A landscape with many valleys, sampled at points; each row gives a point and its height.
From any point a ball rolls to the lowest of the 2 points nearest to it. It stops when none of these is lower. Distance is the straight distance between rows; heights are no part of it.
Z_545 h=293: [ 29 -16 -17  -8 -51   5  14  15 -15   5  15  40  -3   6  -1 -26  57  22
 -10 -35]
Z_518 h=625: [-42  25 -11  14  16 -36  25   3  31 -47  11  36 -30  13   7 -39 -12   8
 -69  20]
Z_424 h=253: [ 21  25  -7  19 -26  20  13 -52 -34 -52 -20  18  68   8   4 -17  17   0
   0   4]
Z_266 h=702: [ 22 -41  24 -16  37   8 -57  51  75  29 -16 -26 -12   8 -48  16 -11  31
 -47 -21]
Z_36 h=148: [ -4  33 -16  18  48  21 -25 -21 -32 -32  -6 -27  54 -33  71 -35 -20 -32
  29 -18]
Z_93 h=450: [ -9  25  -9 -14 -16 -11  37   6 -37 -24   1   7  22  13  39 -21  10   8
 -19  -6]
Z_323 h=592: [ 37  -2  40 -37 -16  47 -35  12   4  11 -39 -21  54  -1 -27  42  12  32
 -12 -38]
Z_184 h=251: [-49 -26 -10  14 -28 -28 -16 -13  26 -24  -3 -18 -36  14   1 -46 -30 -35
   8  16]
Z_193 h=515: [ 20 -70   4 -11  64  -2 -14  34  59  66 -18   1  -5  15 -42  34 -11   6
  -7  22]
Z_146 h=660: [ -1 -25  -6 -21 -11  47 -20  64  21  39   3  10   6  57 -66  42  50  36
 -38 -46]
Z_519 h=645: [ 11  -6  11 -36  38  27 -33 -25   0  61 -10 -18  32 -14  10  16 -16  -7
  58  44]
Z_757 h=97: [ -5  45 -50  28 -53  21  30   3 -30 -29   7  47 -33  41 -43 -31  24 -20
 -23 -17]
Z_241 h=732: [-23   1 -25  38 -41 -21  17  57 -22 -39  23  14 -37  35   0  16  36 -33
 -29  -4]
Z_462 h=282: [-36  31   0   5  49  -3  42 -10  16  -6 -16 -20 -17 -16  52 -55 -59 -16
 -34  16]
Z_254 h=532: [ 22 -17   9 -11 -45  14  28  21 -33  -2 -24  -1  42  26 -13  36  50  20
   0 -28]
Z_109 h=526: [-27  58 -16   7  -2  32  22 -22   0 -35 -29  41   0  37 -14 -43 -19 -21
 -44  38]
Z_556 h=230: [ 40  13  38   5 -14  27 -23  -7 -30 -37  17   0  11 -29  24  -1  25   7
  -2  45]
Z_971 h=590: [ 26 -35   2 -40   7  39 -25  20  18  48 -28  26  27  41 -56  28  15  21
 -11  11]
Z_335 h=620: [ 12 -23  15 -37  15  19 -33  -5  -5  44 -15  17  18  13 -27  26  -5  11
  31  34]
Z_165 h=628: [ -2  50 -21 -24  12  16 -23   2 -44   6  33  -4  41 -10  63  32  34 -10
  27  35]
Z_348 h=221: [-60 -22 -43   2  23 -57  15 -11  -2  21  14  24 -33 -13  12   9 -51 -31
  17   8]
Z_979 h=601: [-29  24  -2  13 -15 -39   8   8  -5 -65  21  27 -22  13  -5 -12  -2  16
 -43  -1]
Z_704 h=681: [  6 -39  12 -12  11  27 -48  71  58  20  -7  -2   6  39 -56  31  29  32
 -64 -35]
Z_539 h=300: [-44 -17 -30  35  23 -58  25 -43  23  16  15 -10 -52 -16  -5  17 -61 -35
  42   6]
Z_129 h=453: [ -5  -1  -4  24 -99  35  -9  11 -12 -44   7  -3 -25  20 -34 -11  38 -11
 -18 -33]
Z_548 h=586: [ 25  39  -8   5   5  36  14 -13 -57 -30   6 -20  86  11  28  25  68  23
  15 -16]
Z_697 h=401: [-33 -54  14   7 -77  31 -10  10 -18 -20 -12  -4   2  30 -30  -8   9  -4
  -2 -31]
Z_600 h=246: [ 10  28  15  18  40 -32 -13 -40 -14 -35  11  -8  11 -53  37  -2 -36 -12
  20  23]
Z_646 h=370: [  0 -48   9 -11 -44  16 -17  10  16   3  26  32   4  10 -35 -19  49  59
 -25 -59]
Z_25 h=377: [ 40 -24  20  15   0  -1 -18 -55  -2  -2 -24  -1  23 -27 -13 -19 -18  -8
  45  13]
Z_378 h=721: [ 27 -13  44 -34  48   1 -56  42  47  32  -9 -25  -9 -13 -22  38 -19  33
 -17   5]
Z_671 h=361: [-20   0  12   9  14   9  34   0 -19 -22 -14  -5 -17 -21  26 -65 -57  10
 -32 -26]
Z_627 h=425: [ -1  12  16  30  24 -11  33 -24  -7 -11 -27 -42 -14 -30  32 -45 -69 -19
  14 -40]
Z_24 h=525: [ 10  58   1  17 -61  46  45  -2 -39 -45  24 -35 -16   7 -19   0  49  26
 -21  -6]
Z_509 h=199: [ -5  53 -57  53 -44  13  68  12 -25 -29   9  -8 -42  31 -72  -8  48 -15
 -11 -22]
Z_383 h=607: [  1  62 -29   3  16  12  22  -9 -48 -32  32 -14  56   9  55  17  58   2
   8  21]
Z_286 h=637: [ 39   9   5 -23 -28  61   2  39  18  18  -4   5  14  21 -81  64  51  50
 -39 -57]
Z_207 h=147: [  1  49 -27  18  50 -25   1 -19  -7 -23 -11  13  15 -45  58 -15 -43 -50
  -6  16]
Z_566 h=558: [-22  30   7  22  13  32  14 -33   7 -33 -35  10 -14   2  -9 -65 -61 -29
 -29  34]
Z_812 h=468: [ 39 -36  12   5  84 -32   7  -6  76  67  -9 -24 -15  -3 -37  55 -23  22
  19  10]
Z_76 h=494: [  3 -33  21  -7 -30 -16  18   4 -17 -16 -24 -10  34   7  17  -4  12  15
  -2 -20]
Z_434 h=68: [-23  15 -31   9   5 -32  30 -19  28 -21 -36  22   5   9  23 -39 -25 -48
 -30  35]
Z_569 h=393: [-19 -52  16 -30 -15  -4 -59  20  52  42   4 -24 -23  13 -17 -11   9   3
  28   4]
Z_113 h=629: [  9 -51  40 -22 -26  30 -20  14  -5  16 -32  -5  20 -14 -24   8 -15  28
   3 -63]
Z_933 h=759: [ 10   4  39 -21   2   7 -41  27 -32 -12  32  25 -21  -7 -23  32   4  42
   1  -1]
Z_115 h=407: [-22  -2  -3 -14  13 -19  29 -18 -22  -7   6 -15  31  -5  59 -21  -7   5
   1  28]
Z_217 h=367: [-11 -25  -9  35  34 -57  34 -49  36  45  31 -24 -51 -19  -8  56 -35  -7
  63   0]
Z_670 h=677: [-22  -3 -29 -31 -12 -25 -33  25 -10  35  40  32 -27 -22  27  45  11 -21
  16  36]
Z_21 h=720: [ -5 -28   4 -49  32 -29   3  16   4  58   2 -10  22 -14  40  17  -1  18
  25  -1]
Z_887 h=697: [ 21 -32  16 -11  31 -11  14  -9  -3  42  -8 -32  23 -32  44 -10  -8   2
  42  -9]
Z_448 h=422: [ 28 -19  18  21  68 -35  24 -37  54  64  23 -30 -36 -23 -15  78 -21  15
  53  11]
Z_982 h=227: [ 17 -74  32  30 -11 -22 -27  11  32 -17  22   9 -27 -24 -12 -33  17  19
  -8 -10]
Z_523 h=315: [ 33   9   3  -5 -31  10 -22 -50 -26 -21 -14  29  42  -4 -13 -11   4  -5
  29   7]
Z_10 h=553: [  5  96   2  24 -20  31  33   4 -37 -65   6 -23   5   7  16  -6  24  -2
 -44  11]
Z_632 h=696: [  2  14 -29 -14 -28 -26  -2  46 -28  17  34  28 -24   1  21  48  46 -23
   5  17]
Z_92 h=615: [ 26   2  20 -44  56  33 -44   3  29  73 -27 -43  19  -8 -11  19 -34   6
  32  12]
Z_255 h=306: [ 13  57   8  13  15   8 -24  -9 -40 -55  20   0  18 -35  49   2  -5 -20
  -3  32]
Z_910 h=178: [ -8  19 -16   9 -16 -19  24 -50  -4 -44 -40   4  49  22  14 -32 -10 -25
 -13  20]
Z_127 h=196: [-36  42 -59 -14 -13  -8  21  20 -15   1   9  47 -29  25  24 -33  -6 -36
 -30  15]
Z_864 h=551: [ -1 -87   9   0  29   9 -32  38  28  53 -10  27   4  32 -51  23  11  -1
  -2  12]
Z_83 h=742: [ 32  -4  49 -27   8  19 -55  13  20  -2  10   7  -1  -7 -44  27  11  59
 -16   7]
Z_833 h=493: [ 10  21  25  -7 -72  39 -10  -6 -26 -37  10 -17   1   0 -14   3  31  26
  -7 -17]
Z_870 h=432: [ 45 -12  15  24  38   0  -2 -76  10  30   3 -15   1 -32 -10  -8 -30  -8
  77  21]
Z_794 h=18: [-18  70 -32  15  45  23 -17  -5 -24 -32 -17  -2  40 -20  69 -23 -27 -68
  -3  15]
Z_143 h=207: [ 18  10 -42  16 -69  22  49   2 -35 -13  10  36  -8  24 -38 -18  56  12
 -11 -51]
Z_753 h=647: [-39  83 -18  -5  17 -16  32  14  35 -33   1  32 -24  23  19 -20   2   7
 -76  25]
Z_382 h=593: [ -3 -28   7  31 -15  22   7 -44  -6 -32  -7  25 -23 -10 -20 -66 -34  -5
  -2  28]
Z_997 h=487: [-18  29 -13  -1 -32  32  45 -14 -34 -36 -11  21  12  26   1 -38  -5  12
 -37  -7]
Z_274 h=741: [ 12 -18  15 -42   9 -13   7  45 -10  34  13   7  19   6  26  37  41  38
  -9  10]
Z_43 h=117: [ 41 -40  40  13 -31  27 -28  -5   0 -20  11  18 -16 -36  -9 -25  14  21
  -9  13]
Z_44 h=192: [ -9  79 -64   6 -35   1  29  10 -10 -13  10  29 -31  34  -4 -25  30 -35
 -21  16]
Z_139 h=748: [-16 -27   4  20 -43 -17  -5  43 -16 -21  25  14 -14  38 -22  32  55   7
 -10 -18]
Z_337 h=560: [ 34  21  27 -20 -11  26   5   6 -35  -4 -17 -15  71  11  -7  54  52  34
   2 -26]
Z_708 h=328: [-27 -53  17  -2 -40  -9 -34   7  12   1  -6 -21 -21   7 -12 -23 -11 -11
  26 -13]
Z_725 h=716: [ 10  44 -33  21 -37 -15  37  44 -39 -22  36   3 -43  14   1  25  54 -13
  -9   4]
Z_631 h=548: [ 17 -44  21   6  24 -45 -13 -25  35  36 -16 -15  -9  -6 -32  19 -24   5
  56 -26]
Z_482 h=666: [ 15 -63  21  -4  -5  11  11  -8  -5  41 -29 -16   3 -18  -4 -32 -26   1
  33 -42]
Z_222 h=514: [  5 -35  22  13   9 -69 -19  -6  31   6   6 -22 -28 -29   5   9 -24  -3
  37 -24]
Z_762 h=317: [-26   5 -14  20  65  -6  62 -47 -29  23   0 -26   0 -18  33  -6 -68 -18
  40  11]
Z_584 h=584: [ 41 -24  30 -13  42   4 -19 -10  34  61 -28 -38  -2 -17 -21  20 -35   1
  49 -15]
Z_202 h=653: [-10  26 -20 -36  15 -10 -32  -8 -17  33  36  13   6 -50  51  44   3 -13
  26  51]
Z_502 h=90: [-49  -3 -43 -14 -10 -39   2  27 -13   3  16  40 -31  14  20 -21 -19 -28
  -7 -13]
Z_282 h=349: [-56  17 -26 -10  35 -13  51  -9   7  -1   5  -5   0 -12  68 -28 -25  -8
 -43  57]
Z_958 h=174: [-49  -5 -15  21   7 -42  27 -26  39 -14 -25 -21 -24  11  15 -39 -50 -46
  -3  23]
Z_145 h=240: [-20  20  -3  19  71  13  14 -24 -40  -5  -7 -39  30 -35  57 -14 -54 -30
  35  -5]
Z_199 h=447: [ -5 -32  -5 -31   5 -32 -59  11  47  61  13  -7 -37 -18  -3  15 -12 -19
  43   4]
Z_398 h=578: [ -6  60   5  24 -23 -18  17   5   1 -79  -7   4 -11  17   7  -1   6 -14
 -52  23]
Z_717 h=309: [ -5 -75  19  11  -6 -11 -41  39  32  15  28  20  -9   5 -28 -17  38  29
 -20 -43]
Z_957 h=491: [-30  -8  -6 -36   0 -29 -31 -14  20  48  20 -26 -31 -24  24   2 -29 -11
  53  18]
Z_223 h=617: [ 48  -5  12 -19 -16  45 -10  11   8  16 -20  27  34  33 -74  54  47  39
 -23  -7]
Z_808 h=472: [ 20 -16  27  37   8 -34  17 -18  22  -4  -1 -47 -46 -36  19 -26 -46 -15
  33 -34]

Two balls start at each pair of points below. Name the first point that both come to, or write never.
Z_957, Z_631: never
Z_482, Z_870: never
Z_753, Z_518: Z_398

Where does a ball stop that starts at each point below?
Z_887: Z_462
Z_864: Z_502
Z_519: Z_462
Z_274: Z_462
Z_566: Z_462

Call two points neighbours if one is among the 2 nearest of the other. Go from one point of each pair to the other, from neighbour to neighbour, staying as low as possible. Name the highest point that can't be avoided.
Z_757, Z_502: Z_127
Z_794, Z_462: Z_627
Z_43, Z_502: Z_646
Z_794, Z_43: Z_255
